Each row is a point on a landscape with many valleys, with its height.
From any point a ball rolls to the lowest of the 3 points nearest to it. It stops when none of these is lower. Distance is the straight distance between rows; heights are no part of it.
Balo height 153: [ -8  45 -28  13 -43 -11  35 -12  14 -51  -7 -14 -21  20  16   4  11  26
 -13 -34  21 -19 -11  28  -3 -15 -24   0  14  10  -8  14 -21  -5  -9]
rozas height 514: [ 10   6  22  14   6 -10  28  15 -25 -20   4   0 -39  -3  29   6 -17  -3
  -6 -32   6  -6  -7  -7  10  -1   6  -3  48   6 -20 -16 -19 -12  -7]
vara height 313: [ 15   0   0   6  -1   8 -24 -12  14  -7  -5 -17  30  15  34  -5  -8  18
  17  18   6   5  17 -25  -2  35  -2 -24   9 -13 -13  13   3  34  11]
mopu height 506: [-11 -17  11 -10  -2  11 -21  14   0  17  -3 -10  14   5 -13   1  14  -7
  11  27  -7  11   0  -8  -1  19  -2  -1 -23   2  12  29  -1 -32   9]
ves height 768: [ -7  27  -7  31  12 -27  19   7  -5 -13  20  22 -43 -22  36 -25  -5  -1
 -27 -32  23 -29   0   1   1 -40  -2   4  43   9   8 -14 -28  29 -22]
tik height 447: [-16 -15 -14 -21 -39 -21  17  -8   2  26  16  43  -8  14 -31  52 -18   7
 -18   8 -10 -20 -24  58  -3 -25  20  17 -21   1  14 -20   3 -75 -43]
Riz height 389: [ 22  -7   9   4 -20 -24  23  13  -6  -7 -14 -12 -25   2  29  15 -14   6
  22 -33 -10 -12   1   1  -7  11  17   1  19 -11 -27 -23   3 -26 -16]
fuvi height 674: [ -1  18  17  24 -30  62  -8 -25  -7 -18   6 -10  16  14  21  -1   7 -13
   9  15  -6  15  -3 -10   8  34 -26  10  15  10  -9  49 -14  22  19]
siloz height 757: [-25   5 -25 -22 -22 -50  13  -3  -1  -1  18  26 -32   9 -30  26   5  19
 -34  -2   5 -19  -8  42  -1 -44   5  25 -29   3  -3  -1   4 -40 -34]
Sus height 652: [  6   2 -17 -27   2 -41 -13 -14  -8  -3 -20  -9   7   1   1  -6  -6  28
  10  -8 -23  -2  19  -3  -9   3   7 -14 -32 -19  -9 -10   4 -22   4]
lebaz height 766: [-24 -20   8  12 -11  60 -36  -3  11   7  14  11  35  20 -12 -10  21  16
  16  49 -17  39   8   0  -1  33 -19   2 -14  17   4  60 -10   2  33]
zib height 387: [ 15 -37   6   6  21  44 -53  10  18  46   8  -9  52 -12 -19   2  17  -9
  24  37  28  25  11  -8 -11  16   8 -30  -2 -23  -9 -11  32  44  46]
gazof height 403: [ -6  30 -28 -13 -15 -44  28 -13   0 -31   0   4 -17  12  18  14  -8  32
  -6 -33   5 -12   3  23  -5 -22 -12  -2  -9  -3 -13 -12 -17 -15 -20]
zivas height 650: [  2  16  -2 -13  36 -47  16   9  -3 -11  19   1 -21 -14  13  -8  -7   2
 -21 -41  10 -19   8   2  -7 -27  14 -14  26 -14  -1 -25 -12  14 -16]
ruleb height 244: [ 26  -5  22  22  -8  24   3   3   8   0  -4 -27  14  -6  50   6 -33 -15
  25  -8  19   1  11 -35  11  45   3  -5  55 -26 -26  -3  12  47  21]
lif height 401: [-18 -22   3  -8   2 -23  10  20  -1   3  12  19  -8 -18 -38  22  13   0
 -16  18  -3  -1  -9  15  -1  -3  14  20 -13   3  23  -7   3 -43 -11]
reva height 346: [ 13 -39  -3 -24 -13 -22  -2  20 -19  17 -16 -15   0  -4  -5  19 -22  -2
  27 -16 -24  -1 -11  12   2  17  24   6 -10 -34 -29 -24  18 -36   9]
vur height 530: [  4  -3  14   9  10 -31  27  25  -7  15  34  31 -33  -4 -33  23 -18   8
 -15 -11   8 -38 -15  44  -1 -56  22  20  14 -10 -12 -24 -19 -34 -40]
Bip height 207: [ 23 -15  19  10   3   9  -6  12   1   3 -13  -6  -9 -14  18   3 -25 -21
  19 -19   4  -7   3 -21   9  25  18 -19  40 -18 -13 -24   8   7  16]
mub height 675: [-26   7 -10 -26  43 -20 -26   5   7  21  -7  17  15 -17 -25 -21   5  -2
 -19 -18   7 -13   9 -12  -5 -31  16  -2 -45   1  31   2  30   7   3]
fif height 402: [  6  14  24  20  20  30  10 -32  10  -9  13 -17  16 -23  21 -31   3 -27
 -20  30   9   8  -6  -2  11  -7 -37  -2  49  23  12   1  -7  70   6]
ribu height 439: [ 14 -51   1 -24  34 -16   9  21 -21  44 -31  35  16 -28 -36  20 -21  -9
  12 -38 -18 -23  -2  12  -8 -10  30  -2 -22 -48  -3 -34  32 -38   9]
lano height 543: [ -9  35 -21  -8  29 -18  -7 -32   3 -10  25   2 -14 -17  24 -36   6 -15
 -39 -15  15 -10   7  -1  -8 -43  -8  -9  11  28  27   7 -13  32  -2]
nuv height 606: [ 10  19  14  31 -12  34 -13 -43  25 -25  -1   2  36   8  16 -20  -4  28
  18  26 -15  13  11  -7   7  20 -35   1   6  12 -10  52 -16  59  21]
zalu height 321: [ 21 -24  12  -5 -33  -7   5  18 -27   3 -31 -32 -18  25  22  36 -20 -19
  24  -6 -13   9  -9   3  10  34  10  -5   2 -29 -34 -11   9 -25   8]
Vafen height 698: [-16   9 -16  -6  13  -7 -33 -23  27   6   7   0  34  11  -2 -27   8  28
   6  36 -14  11  13 -11 -12 -10 -21 -23 -37  14  14  32 -11  27  13]
dag height 573: [-22 -11   3  10   1  19  10  25  -3  10  33  28 -22  -5 -41  22  22 -12
 -16  10  19  11 -11  10   9  -1   7  23   5  19  22  12 -12 -20  -5]
Daka height 155: [  1  21   4   7  24  13  -6 -25  15  -1  29   4   2 -24   4 -43  17 -30
 -37  22   9   9 -12   5  -6 -24 -28  -2  26  28  21  10  -6  54   6]
pebuz height 394: [ 14 -28  16 -16  35 -29  15  21 -22  20  -3  38 -13 -29 -41  17 -18  -6
  11 -44   0 -24  -8  11 -18 -40  28   4 -18 -25   6 -27  15 -38 -14]
fini height 84: [-15 -17  -1 -18  -8 -17  26   9  -9   5  15   9 -27 -10 -27  28   6  -2
  -2 -12   2  -4  -7  34  -4 -30  18  24 -14  -3   8 -17   4 -51 -24]
Vovo height 626: [  1 -22   5   2 -62  22  30  15 -31   3  -2   0 -27  27 -14  54 -16   3
  24  13  -9  13 -21  25  10  16  25  11  -3   9  -8   1  25 -66 -28]
Giru height 262: [ 26   0  11   5   2  -1  11 -19  24  -8 -15 -31  24   4  38  -3 -16   9
  30  -7   0 -10   6 -28  -2  28  -5 -18  27 -13  -2   3  11  53   2]
luv height 350: [-14  31 -19 -25  15 -58  -9 -30  22   3 -19 -10  26   5  15 -23  -1  35
 -16 -36 -19 -18  25 -23  -9 -11   6 -15 -19  -6   0 -17  -5  31 -13]
rorad height 406: [  6  -4  19  43 -23   9  34  17 -30  -7   0  -8 -53  19   9  28 -13  -5
   6 -13   3  -7 -25  -4  14   3  22 -10  33   3 -31 -24 -15 -22 -25]
Rur height 443: [-43  24 -27 -11   5 -11 -14 -26  16  -3   4  14  -2   6 -27  -5  24  12
 -21  18   7   5   8   6   2 -27 -30  10 -49  21  27  39 -12 -10   1]
lize height 345: [-17   1  -5   2  22  20  -5  -7   4  13  33  21  -6 -11 -32 -16  30 -38
 -44  38  14  15 -12   9   2  -8 -35  23  -4  37  35  19 -18   9   2]
Sozup height 325: [ 16 -21   7 -30   8 -32  12   9 -21  13  -2   9 -12  -6 -19  17 -24   4
  17 -28 -11  -9 -12  21 -12 -21  26  16 -21 -20  -8 -28   2 -47 -19]
nup height 386: [-24  51 -27 -10  10 -12 -13 -15  15  -5  21   1  -6  -6   1 -22  35   4
 -36   9   3  -4   8   2  -5 -27 -34   3  -6  24  26  27 -12  21  -1]
kip height 623: [-22  -5  -8 -30  -2 -41  -3  -1  -6   6  -7  21  -2 -10 -39  19  12   9
 -16  -3  -7  11  -3  30  -9 -14  26  21 -59  -8  18 -13   9 -58 -24]
dosov height 617: [ 14  20  27  43 -17  69  -4 -35  -8 -25  -8 -15   1 -10  33 -22   9 -20
 -11  30   7  10 -15   0  16  29 -42  11  47  30 -12  24   1  64   5]
fizaf height 452: [-11   9  -9  13 -46  28  15   7 -12 -26  -4  -9 -23  23 -17  20   4   6
   7  -4 -10   0  -7  12  -3   0 -14   8  -6  11 -14  21 -18 -27  -9]
geke height 826: [-25 -23  -7 -16  46   6 -27  16  25  46  -7  19  40 -21 -43 -27   8 -22
  -8   1   4  -9   4 -11  -9 -15  15 -17 -32  -2  16  -4  36  16  22]
Dodu height 695: [-23  16 -14  16 -22  55 -19 -11  16 -21  20   3  24  17  -9 -15  23  13
   5  41   0  30  -8  12   1  -4 -47  15 -22  21  13  51 -30   5  37]
bipes height 469: [-17   9 -14 -16  14 -10 -14  -3   9  -5  15   3   4  -3  -7 -14  20  -1
 -12  17  -3   0   4 -15  -6  -8  -5   2 -14  12  16  10 -13  -1   4]
pofu height 400: [ -5  -2  17  32  -5  64 -20  13 -16   7  25  15  -9  -9 -21 -21  22 -40
 -16  55   5  37  -5  -6  19  18 -19  11  12  26   8  21 -10  14  14]
Kipa height 653: [ -4   3 -24 -14 -65  -6  22  14  -7  -5   6  11 -28  20 -17  41 -10  24
  -3   2   0 -10 -26  53   0 -21   0  12  -9  14  -6  11  -9 -56 -28]
pani height 553: [-12  28 -42   8 -25 -40  21   0  15 -21   3  21 -30  17   0  19   3  31
 -18 -25  12 -27  -5  41  10 -41  -5  16   1  16  -8  -9  -8 -12 -26]
kitid height 302: [-47  28 -27 -10  21 -10 -15 -17  21  15  12  20  -9   3 -30 -24  30 -14
 -44  28  18  12 -11  12  -3 -43 -39  21 -11  36  29  24  -5  26   0]
Buz height 592: [  4  10  -9   9 -32  -4  38   8  -3 -23  10 -11 -34  12  12  12   1  14
  -5 -22  10  -6 -14  22  -3 -10  -1   5  11  11 -16 -11 -24 -33 -25]
vib height 535: [-14  50 -15 -12   6 -46  10 -24  13 -37  -6  -4   0  -4  39 -21  -6  16
  -9 -26 -13 -12  33 -14   4 -15 -14  -9   1   2  16  -1 -12  23 -13]
dere height 172: [-25  16  -3 -15  41   2 -24  -6  15  29  11  21  -6 -13 -34 -26  17 -23
 -42  17  10  10  -3   9   1 -41   2  13 -15  28  33  13  13  23   3]
pev height 651: [-19  54 -31  16  -1   6   3 -46  15 -43  17  -2  -9  -6  18 -27  23  -5
 -33 -10  17  -5 -11  17   6 -33 -48   7  10  23  25  17 -26  63  -2]
rofa height 441: [ -4 -46   4  -8  19   6 -10  21  -8  22 -18   5  15 -19 -27   6   1 -12
  18  -4 -13   1   7   2  -5   7  25   6 -25 -22   8 -21  29 -35   9]
sise height 690: [ 19 -12   6  -2  34 -37  16  20  -7  -1  -1   5 -28 -16  18  -7 -29   3
  -3 -46   0 -20  -1  -9 -10 -22  25  -8  22 -32 -19 -41   2  -8  -9]
mig height 676: [-26  34 -11   5 -16  23 -14 -17  21 -13  10   8  14  11   1 -20  28   4
  -7  29  -4  20   9  14   4 -10 -43   1 -12  27  19  42 -30  24  22]
mogu height 392: [ -6 -35  19   4 -30  31 -14  37 -14  16 -13 -20   2   6 -15  24   5 -13
  31  19  -9  22   7  -2   9  37  17  14  -9 -12  -8   7  20 -46   6]
zise height 251: [ -7  28  -2  29 -46  54  20 -13  -4 -48   0 -16 -12  25  26  24  13   7
  11  -5  -8   8 -12  -1   5  34 -13   3  16   5 -18  14 -26 -10   6]
poran height 704: [-13  21 -12  24   9  -6  21   1  -5 -10  31  11 -33  -6  19 -15  17 -15
 -35  -1  22 -11 -15  15   4 -22  -5   8  42  24  23   0 -31  10  -9]
kules height 344: [  4 -32  29   0   1  49 -38  38   1  26   6  -5   6  -9 -29   0  10 -32
   9  28   4  19   7 -19  21  29   1  -1   2   6   9  -5  28  -8  30]
bot height 440: [ -5   5  -8  -9 -19 -18  -4  -2   1 -15 -10 -16  -3   3  -4  -2   6  14
  16   0   1   5  13   2   0   3  -7  -6 -16   6  10  27  -6 -29   7]
dolu height 621: [  3 -12  -9 -35  27 -41  -9   7 -11   8 -26   4   4   2   1  -7 -13  10
   6 -34 -20  -9  18   2 -16 -14  17   3 -21 -34  -7 -26   7 -25 -12]
suz height 108: [-28   8  -7 -19  18 -32 -37 -13   7  30 -15  -1  23   0 -28 -20  21  29
 -19  17 -12 -11  13  -8 -17 -15   0  -6 -60  -2  21  13  22  -4  -6]
revu height 643: [ -1  -8   5  -4  41 -11 -24  -1  26  17  -7 -11  45 -12   2 -25  -9  -5
  -8   3  10  -6   8 -30 -14  -5  11 -34   3  -8   0 -30  23  38  25]
zavar height 449: [  0 -32  14   1   2   6   7  32 -16  12   3  20 -20 -18 -25  13  -6 -19
  13  -7   2   0  -9  -6   0   8  18   2  16  -8   4 -18  15 -28  -2]
zif height 649: [ -1 -13  -2 -27  44 -28  -8  15   3  22 -21  20  20 -19 -32  -3  -1  -3
  -5 -36  -5 -12   2 -12 -12 -17  28  -3 -36 -16   5 -27  26 -21  -3]
Bubon height 552: [  5  31   7  20 -26  18   9 -21  11 -36 -17 -19   2  13  27 -10  11  11
  15 -12   1   0   3 -13   0  16 -21  -7  11   7  -5  20 -15  29   8]
sagu height 595: [ -2  26  -2 -10  46 -34  -9 -24  33   8   1 -11  23 -20  21 -32 -20   3
 -27 -25   2  -6  18 -28  -7 -20   3 -18   4  -3   8 -39   8  58  -8]
Ziv height 129: [-42  12 -24   0 -23  18  -2   0   3 -19  11  13   6   2 -37  17  29  -2
   0  30  12  25   1  19  -4   8 -35  24 -30  25  25  47 -16 -28 -16]
ramev height 602: [ -5 -11   0  -3  18  20 -29 -12  24  15  15  -9  42   6   1 -20  15  -1
  11  42  -2  10   7  -7   2   1 -13 -10 -27   6  15  31  -8  18  25]
Mepa height 612: [  4 -11   5 -22  38   3 -18  14   8  15  -1  12   2 -18 -26 -17  -1 -15
 -16 -14  11  -5   9  -7  -9 -16  14  -7  -9  -4  19  -7  18 -11  13]
Gugi height 373: [ 14  27   6  15   8  -7   9 -12  10 -16  -4  -6   7  -5  49 -15  -8  -2
   2  -7   2  -9   5 -25  -8   7 -11 -16  38   6  12   5  -3  36 -12]
dil height 275: [ 24 -25  15   5   2  15 -12  17  20  14 -20 -18  34 -12  17   8 -22 -16
  17   1  16  -2  21 -21   1  39  14 -26  27 -36 -22 -14  16  21  23]
Fediz height 656: [-18  11 -25  -1  -9 -37  18  -1  -5 -10  13  17 -23   7 -17  13  16  15
 -29 -21  17 -18   2  19  -2 -45   0  14  -9   1   4   3  -7 -14 -12]
fur height 555: [-10  -8   3 -14  31  -3  -3  21   0  19   6  23  -3 -25 -37  -4  19 -13
 -15   2   5  -2   1 -13  -7 -10  20  13 -21  -3  35   0  16 -24   1]
zugu height 434: [ 15 -48  -7 -40  12 -29  -2  -3 -25  24 -30  17   6  -8 -24  22 -20  -2
  26 -17  -7 -11 -11  26 -14   0  45   4 -52 -39   7 -32  29 -58   0]
zaga height 79: [  9  18   3  39 -37  38  17   3 -21 -26  -2 -13 -48  29  28  14  -2   6
  14 -16   4  14 -12  -8  16  36   5  12  33  13 -34   3 -12  -5 -14]
suk height 376: [  0 -24   9   3 -13  12 -24   3   3   7 -14 -15  20  15   9   5   3  19
  30  23  -8   8  18 -22   3  38 -11 -12   1   6  -9  26   6  -6  15]
kego height 568: [ -4   3   0   7 -35  11  25  31 -21  -6  13   1 -37   3 -17  21  16   3
  -9   2   4  10 -14   9   9   1   3  11  15  17  -6   3  -3 -46 -22]
sevof height 426: [ -9 -16  10  11   8  45 -38   2   9  13  15  -7  28  -7 -24 -13  19 -14
 -14  62 -10  28  -1  -1   3   0 -34  12  -1  35  17  38  -8  24  19]
nesof height 221: [ 44  -8  20  31  -6   9 -10 -29  23 -17 -16 -24  55  28  33 -14 -22  19
  40  11  13   9   7 -31  -6  38 -19   1  17 -19 -27  27  19  86  27]
Katu height 130: [ 24  -3  24  14  -6  27  17   3 -10  -4 -10  -9 -12   5  41   5 -18 -19
   7  -8   9   1   6 -30   7  28  -2 -12  53   0 -12   5  -2  16  -1]
ked height 483: [ -5 -25  -5 -23  26 -19 -30  18   4  20 -18  -9  31 -12  -6 -17  -3   7
  18  -1  -6 -10  18 -12  -8   8  23 -20 -30 -13  -2  -9  23 -17  13]
Limik height 666: [-35  16 -16  -2   7 -19   7  16   9   2  28  40 -15  -1 -49   8  19  -2
 -45   8  20  -5  -5  22   1 -30  -4  29 -15  10  31  -1  -9 -18 -14]
Funi height 560: [ -4 -18  -6  -4  21   5 -40  -4  24  12  -9 -11  42   4   2 -20   4  23
   5  11 -10   9  18 -19 -18   9   8 -21 -28 -18  -4   8  19  21  19]
bedut height 288: [ 17 -22  27   6 -21  16   9  18 -23   6 -24 -21 -29   4  19  17 -12 -10
  25 -17  -4  13  -3 -23  16  36  19  -4  21 -19 -33 -21   4 -27  18]
Gefif height 226: [ 28  12  18  12  -7  -7  19  -2 -14 -18 -23 -19 -16   6  42  11 -23 -13
  13 -17  -7 -14  -3 -21  17  43   1  -6  37 -22 -29  -5   4   9  -4]
magin height 614: [ -5  28 -16   5 -17 -44  30   7  -6 -17  22  15 -30   7  15  16 -13  25
 -26 -37  11 -31  -4  40  -4 -50   5  -1  22  -7 -22 -18 -25 -14 -40]
Rini height 347: [ -8 -18  19  -2   5  -6  24  35 -13  15  18  20 -39  -9 -33  20  -4   2
   3  -6   8  -8 -13  22  -6 -21  18  13   9   7   0 -32  -3 -36 -20]
pozib height 702: [-10  46 -30   2  31 -27 -12 -47  27   2   3  -1  29  -6  16 -38   9  17
 -18  -5 -14  -2  10  -8 -15 -30 -22 -20 -14  27  32  -2  -2  44   3]
Gavek height 492: [  6  27  -2  22 -11  -1  20  -9   2 -29  -2  -4 -27   0  40  -2   7   2
  -6 -17  18 -10  -9 -20   6   6 -16  -1  39   5 -19   2 -29  17  -7]
gen height 647: [  6  36  16  45 -26  67  11 -42   7 -43   3 -11  14  24  25 -19   1   1
   9  21  -2  10 -12   2   8  35 -36  33  30   9  -3  34 -13  71  18]
Tekof height 458: [ 16 -51   2 -18  12   9  -5  29 -31  26 -26   6   9 -14 -35  24 -16 -20
  16 -22   0  -9   5   3  -6  12  18   1  -6 -39   1 -22  32 -38  22]
gaf height 491: [  1  10 -14 -15  45 -41 -10   2  11   6 -16  -2   3  -9  17 -21 -12  19
 -20 -44 -11 -15  30 -19 -18 -10  20 -15 -19  -9   6 -24   3  12  -3]
zed height 845: [-13  -8  -7  -9  40  26 -32  -7  27  28   9  -8  38 -19 -24 -31  19 -18
 -19  42   4  14   2  -1 -13 -13  -8 -12 -25   6  11  -5  30  36  25]
Notu height 578: [ -3  13  -9  -6  26  -1 -12  10  -1   0  19   7  -9 -20  -3 -32  11 -13
 -30  -3   5 -16   4 -10   7 -18  -3  -2  -6   8  17   7  -3   8   3]
nozuv height 681: [  9  25 -13   0  12 -23  -2 -48  39  -7   1 -14  48  10  37 -27 -11  28
   9  -7  -5  -6  27 -24 -14   3 -13 -15  -8  -1  10   1 -11  79 -14]
Gunif height 688: [ 12  14   8  22 -26  -7  37  29 -11  -6  27  14 -41  20  13  20 -18  10
 -15 -18  -3 -38 -23  32   5 -46  18  11  55   2 -32 -23 -30 -29 -34]
nin height 484: [  2  -6  -5   7  -8  14   2  11  -4   4   7   2 -13   1  10  -1  19 -11
   3  14  -1   6  -3  -6  -2   8 -10  -7  14   8   7  14   1 -12   8]
kofa height 317: [ 30  -5  10  16 -30   2  39  19 -34  -9 -13 -13 -39  13  19  28 -31  -8
  19 -27 -10  -4 -14  10  16  12  20  -3  21  -1 -46 -26  -5 -41 -27]
nefeb height 362: [ 20 -57  15 -16 -20   5  -5  26 -37  25 -26 -13   2   0 -24  39 -12 -12
  38   5 -12  16 -11  13  16  40  26  10 -29 -39 -23 -18  26 -52  14]
Dugim height 390: [ 25 -20  16  16   8  28 -38 -15  30   8   8 -19  56  -3  20   3  -3 -11
  17  32  14  24   3 -11   8  28   4 -23  26  -7 -11   4  11  54  22]
donu height 644: [ -9 -10  20  17 -39  40  14  33 -22  -3   2  -8 -39  28 -23  30   5  -7
   7  24  -3  25 -12   3  22  39   8  12   3  18  -9  13  10 -44  -6]
Pefov height 575: [ -6   5 -16 -17  23 -47   7  -7  -3   1  -6  18 -18   6   2 -10 -20  18
 -12 -39  -5 -19  13  11 -14 -29  24  -1 -17 -10  -5 -24  -3 -16 -17]
defum height 760: [-12  -2  -9 -34  39   2 -39  -4  20  43  -5   9  50   2 -30 -45  22   2
 -22  24   0   6   8 -18 -12 -30  10 -14 -52   8  29   6  25  31  11]
Nuviz height 199: [-15  33 -31 -17  -2 -33  -5 -16  12 -11   7  -5   2   3 -12   1  13  23
 -15  -2  -3  -2   8  -2   0 -14  -6  -5 -34  10  18  25  -8 -23 -10]
Fegup height 307: [ 14 -19  20  20  18   6 -21 -35  26  -3   9 -12  60   7  27 -14 -12  19
  12  28   9  21   7 -20 -12  10  -5 -26  -8 -10  -4  -2   4  86  15]
tagu height 583: [ 21  36   2   8 -11  16  -2 -48  24 -45   5 -12  28  17  33 -27  -2  21
  22   5   3  -1  14 -10  -7   7 -29  14  10   5  13  33 -13  68  18]
Mezo height 411: [  1 -36   3  -6   9  10 -16  33  -6  25  -8  -3  10  -4 -19   4  14 -12
  14  11  -4  12   3  -6   5  26  13   0  -4 -13   0  -1  16 -21  20]
ziti height 65: [  2 -28  13   9  14  44 -37   0  17  26  17 -20  25  -9 -12 -12   5 -34
   8  45   0  18   3  -9  10  13  -9  -9   4  10  -1  -1   4  28  42]
zimob height 181: [  5  17  17  16  -6  58   0  11 -14   8   2  -8 -11   4  16  -2   9 -30
 -13  32  10  20 -13 -12   9  15 -18   2  32  29  -7   9  -3  20   7]
fezip height 628: [-22 -19   4 -29  34 -20  -7   9  -4  31 -22  35  18 -31 -43  -8   5  -4
 -20 -26   6 -21   9  -9 -16 -32  22   4 -44 -16  33 -10  31 -18   9]
babof height 630: [  3  34  -7   3  20   0  -2 -37  24 -15   1  -7  20 -11  27 -32   3   0
  -9   8   1  -7  12 -14   6  -8 -35  -4   6  23  11  15  -9  63   5]
Daf height 572: [  4 -46  31   6 -21  26  14  34 -40  13   5  19 -27  11 -35  53  -9 -13
  19  -3  -3   7 -14  17  24  18  40  18  -4  -7  -8 -30  16 -62 -20]
dege height 229: [ 15  24  -3   5 -10 -29  19 -27  20 -28 -22 -24  18  10  35 -13  -1  27
  16 -17 -11 -11  14 -28   5  31  -9  -9   4 -18  -2   9 -13  34 -18]
Bab height 558: [  6   2 -16   2 -42 -23  29   7 -18 -17   5  -9 -29  20   8  15 -20  22
   6 -16  -3 -23 -17  33   6 -11   3   3   1   4 -28 -15 -18 -34 -23]
kor height 601: [-30   5 -12 -22  23 -12 -45  -1  18  18   9   3  21  -1 -37 -24  26   9
 -12  22   2  10  15  -9 -18 -16 -11  -2 -45  12  25  29  14  17   8]
Vova height 314: [ 23   7  17  25  17   8  -4  -8  24  -5   4 -22  30  -7  39   0 -24 -16
  13   7  22   4   4 -28   1  30  -8 -21  42  -1  -3  -8   6  62  12]
Zetut height 349: [ 31  -2   2   1 -34  -7  39  -9 -35 -19 -41 -35 -17  34  39  34 -27   6
  36 -31 -18   0  -7   1  11  40  13  -1   9 -18 -44 -16  -8  -7 -11]
varu height 393: [  2 -19  -4 -43   8 -54  26  -3 -26  19  -6  20  14  15 -20  29 -24  10
  21 -14 -19  -9  -3  32 -18 -23  30  16 -50 -27  -1 -30  27 -53 -28]
Getan height 640: [ 25 -11   2 -24  16 -49   8  -7  -9 -17 -28 -17   4  -3  31   9 -27  15
  16 -31 -19 -11   4  -6  -1  12  23 -11  -1 -42 -27 -39  -5 -10 -11]
boriz height 498: [  1 -21  14   3 -30  12  21  25 -15  -1  -7 -10 -31  -7 -12  20   0   2
  15  -5   8   8 -10  -4   1   8  19  15  16   4  -5 -11  -5 -43  -9]
lupu height 208: [ 28 -11  18  12 -10   4  21  18 -25  -8  -7  -8 -41   6  35  26 -23 -11
  11 -31  -2   4 -17 -19   9  32  23  -1  52 -14 -51 -28   2  -6  -4]
zur height 471: [ 12 -26  -5 -14 -17 -12   3   4 -15   5  -8 -10 -10  -6 -17  20   8  -4
  24  16  -2  10   2  22  -1   6   7   3 -27 -17  13  -2  18 -61  -1]
mome height 465: [ 17 -58  18 -18   0  -4   3  22 -24  26 -15  29  -4 -20 -39  34 -15 -15
  13 -25 -14  -2 -11  17   4  -8  30  12  -9 -27  -7 -26  25 -54  -4]
kili height 261: [ 25 -32   2   0   2  -2 -25  26 -10   8 -30 -16   1  -8  15  25 -21 -15
  15 -20  -8  -5  15 -11   3  36  31  -9  27 -42 -25 -26  25  -1  35]
voz height 567: [ -7  30  -2  34 -13  41  14 -20 -10 -31  17  -4 -19   2  28 -17  22 -16
  -4   4   7   7 -20 -11  11  11 -38   8  39  24   4  20 -27  37   1]
roki height 708: [ 15 -30   2  -7  20 -22  16  20 -19   4 -18   4 -10 -25   1   1 -29  -9
  13 -29 -13 -12   1  -1   7  -1  25  -8  25 -27 -11 -31  22 -20  12]
sezo height 579: [-16  -6   6   6 -17  39   1  14  -3   8  17  12 -12   7 -28  13  28  -8
  10  36  12  13   3  -4  10  10 -10  11  -4  15  11  29 -23 -20  14]
Bilis height 277: [ 19  -4   6 -15  -9 -14   5 -11   1 -16 -24 -33  14  23  30   4 -11  22
  25  -8 -22  -3  11 -19   9  38  -8 -12  -1 -23 -18   9  -6   4  -2]
Nonak height 388: [ 23 -19  -7 -29 -43 -21  30  12 -28   2  -5  -7 -13  19   3  32 -20  12
  29   9 -15   3 -12  19 -12   9  13  -2 -27 -17 -28 -19   0 -54  -7]
Zafi height 513: [ 14 -15  42  36 -38  26  36  35 -37  11  10  14 -52  17 -28  39 -26 -17
  12   9  -2  -5 -28   0  25  11  35  13  19   6 -30 -25   4 -53 -35]
Vodu height 648: [ -7   1   9  36 -25  41   8  38 -18  -2  10   7 -44   7  -4   5   4 -13
  -4  10   9  17 -19 -12  10  14  -1  -1  24  33  -7  -3 -11 -19 -17]
Zus height 331: [ 22  17 -24 -14 -23 -33  21 -22  -6 -32 -19 -19   1  10  25  11  -6  16
   6 -27 -10   2   7   7   7  14   7   0  10 -16 -16 -10 -18 -12 -14]
mife height 703: [ -7   4  12  27 -17  63 -33 -24   3  -7   3  -1  30   5  12 -11   7   7
  10  43 -20  22   2   4   4  25 -34  14   0  23 -14  51 -26  25  49]
faf height 135: [ 11   5 -15 -30  -1 -39  -1 -31  26 -17 -16 -14  35  13  33 -17  -8  37
  18 -16 -27  -8  18 -31  -8  17   5 -18 -24 -29  -4 -14  -7  33  -6]
lomaz height 370: [ -3   9   5   0   7  31   2  13  -2   5  22   9 -15  -5  -4 -14  17 -30
 -14  19  15   3  -6 -10  -1  -3 -19  -4  26  43  17  16 -10  17   8]
kiza height 618: [-16  10 -10  -9   4   3 -27  -7  12   6   8  -1  26   4 -14   2  24  17
   2  33  -8   6   5  -2  -4   4 -19  -1 -32   8  25  34 -14  -6   6]
Bur height 736: [ -8  10 -15 -18  53 -12 -26  -9  22  30  -6  10  24 -22 -21 -45  13  -9
 -31  -1  18  -2  16  -6 -16 -48  16 -14 -34   9  25 -19  21  43  11]
Rit height 646: [  7  33  -4   7  12  25  -6 -24  12 -12   6  -6  30  -2  25 -27  12   1
  -4  21  -6  11  -6   7  -8   0 -38 -12  -1  22  20  31 -11  38  20]
Vezar height 505: [ -5  40   0  20   8  -2  18 -29   0 -17  28   8 -16 -23  24 -36  11 -30
 -33   9  12   3  -9  24   5 -29 -32  -7  39  26  25  -4 -26  59 -19]

Call two points neighbours if one is among the 3 nearest of the other. Go from one point of each pair to the other, from neighbour to neighbour, staying as low as possible. Name the highest point that can't be avoided.
zimob and faf => sevof
Katu and suz => kiza
nesof and ziti => Dugim
faf and nesof => Giru
zaga and Giru => rorad
Balo and nesof => gazof
dere and zimob => lomaz
Nuviz and Ziv => Rur
lupu and Katu => Gefif

For each start below, name every point that the ball comes to, in order.
sise => Pefov > gaf > luv > faf
mub => Mepa > fur > lif > fini
dolu => Pefov > gaf > luv > faf
